Each row is a point on a landscape with many valleys, with its height.
From any point a ball takes the steepest step (drop divided by distance) to one of its 5 nearest points. It stops when none of these is lower. Distance is the straight distance between rows; heights are no part of it.
tep (h 556): [187 143 139  79 125 101  78  74]
gusu (h 486): [159 129 127 208  85 140 111 166]
vov (h 427): [123  98  88 112 170 161 152 127]
meri (h 237): [ 64 147 165 145 119 103 132 146]
Zuluf (h 509): [170 108  90 145  91 143 136 126]
febo (h 336): [131 128 126  91 132 118 137 103]
Lago (h 514): [195 102  82  94 120 141 116  96]
sus (h 513): [144 163 153  61 175 113 114  78]
Mivul (h 599): [ 77 164 158  80 161 114 155 110]
sofip (h 531): [163 108 114 178  88 125 128 146]
dusur (h 663): [163 128 118 103  84 122 121 107]
fekib (h 247): [116 114 117 107 149 131 146 118]
gefud (h 397): [190 101  89  99 141 156 127  99]
fel (h 393): [133 150 146 125  64  85 125 108]
gase (h 584): [168 122 105  93 111 121 116  90]
Puf (h 250): [ 76 136 147 143 109 102 144 135]
lusan (h 236): [ 66 154 172 175 126 103 113 170]
gezig (h 389): [114  87  94 143 162 159 137 145]
Sotuz (h 209): [ 89 111 111 145 150 146 142 151]
lis (h 128): [164 103  79 127 122 156 133 124]
voz (h 52): [103 112 126 184 146 156 111 169]
nezek (h 592): [168 117 122 209  96 156 104 166]
kezur (h 473): [171 143 134  74 129 101  93  88]
Noku (h 598): [101 160 152  95 119  95 138 103]
foru (h 602): [116 147 152  96  95  92 124 110]
Tirer (h 75): [ 94 141 140  98 142 104 138 116]
Ris (h 378): [118 150 155 155  66  93 124 137]
radun (h 274): [146 135 137  71 175 126 119  93]
zafe (h 400): [148 128 124 170  78 128 129 141]
zuzor (h 374): [128 114 146 195 137 162  78 211]
Kof (h 605): [110 158 156  84 148 101 140  97]
buta (h 365): [138 114 135 197 121 150  99 187]
Kogoz (h 335): [134 135 137 195  86 128 110 167]
Favot (h 135): [158 125 105  77 162 143 123 101]
ragi (h 640): [144 107 108 185 115 163 120 157]
Midu (h 88): [ 62 130 146 135 151 122 151 148]
taz (h 351): [165  94  88  97 145 151 130 118]
Timu (h 575): [199 133 112  77 153 125  94  82]
Gige (h 373): [ 94 149 137  81 192 149 172 116]
zeg (h 277): [ 77 137 142 106 142 118 156 118]
Tuzip (h 133): [ 72 145 146 105 161 128 173 129]
tise (h 481): [176 122 110 168  72 129 129 132]
suz (h 125): [ 95 124 131 102 152 133 156 116]
givik (h 294): [136 110 102  86 184 159 153 108]
rugig (h 345): [118 102 105 122 132 145 146 123]
Lono (h 220): [ 99 114 157 184 160 161  95 204]
rif (h 304): [ 79 114 124 134 180 162 167 149]
liro (h 713): [112 165 148  64 180 128 151 107]
Fad (h 399): [ 93 144 155 138  91  88 131 128]
bunu (h 466): [117 141 149 175  91 110 123 148]
Pebi (h 608): [180 143 132 110  65  87 112  94]
Misi (h 91): [157 143 139 156  58 101 125 127]
Sosu (h 398): [101 112 114 107 187 163 179 125]
zirip (h 132): [113 129 146 185 119 133 108 183]
pum (h 474): [143  93 101 134 122 134 142 132]
vufo (h 363): [125 115 117 122 117 134 137 115]
direr (h 496): [121 119 119 166 102 132 124 153]
tefab (h 176): [ 76 118 137 168 133 128 117 167]
Natav (h 604): [175 173 146  88 162  98  66  69]

Where does a ball stop that starts at each point below?
gezig: Midu
sofip: Misi
vov: Tirer
gusu: voz
Fad: Midu
bunu: voz
lusan: voz
ragi: voz
kezur: Favot
sus: Favot
Natav: Favot
Sosu: Tirer

Call two points neighbours if one is among the 5 nearest of the other. Go from one point of each pair to the other, from neighbour to neighbour, staying as low as possible. Name the highest point that can't be avoided.
Tirer, Misi: Fad
Midu, Tirer: Tuzip
Favot, Midu: givik
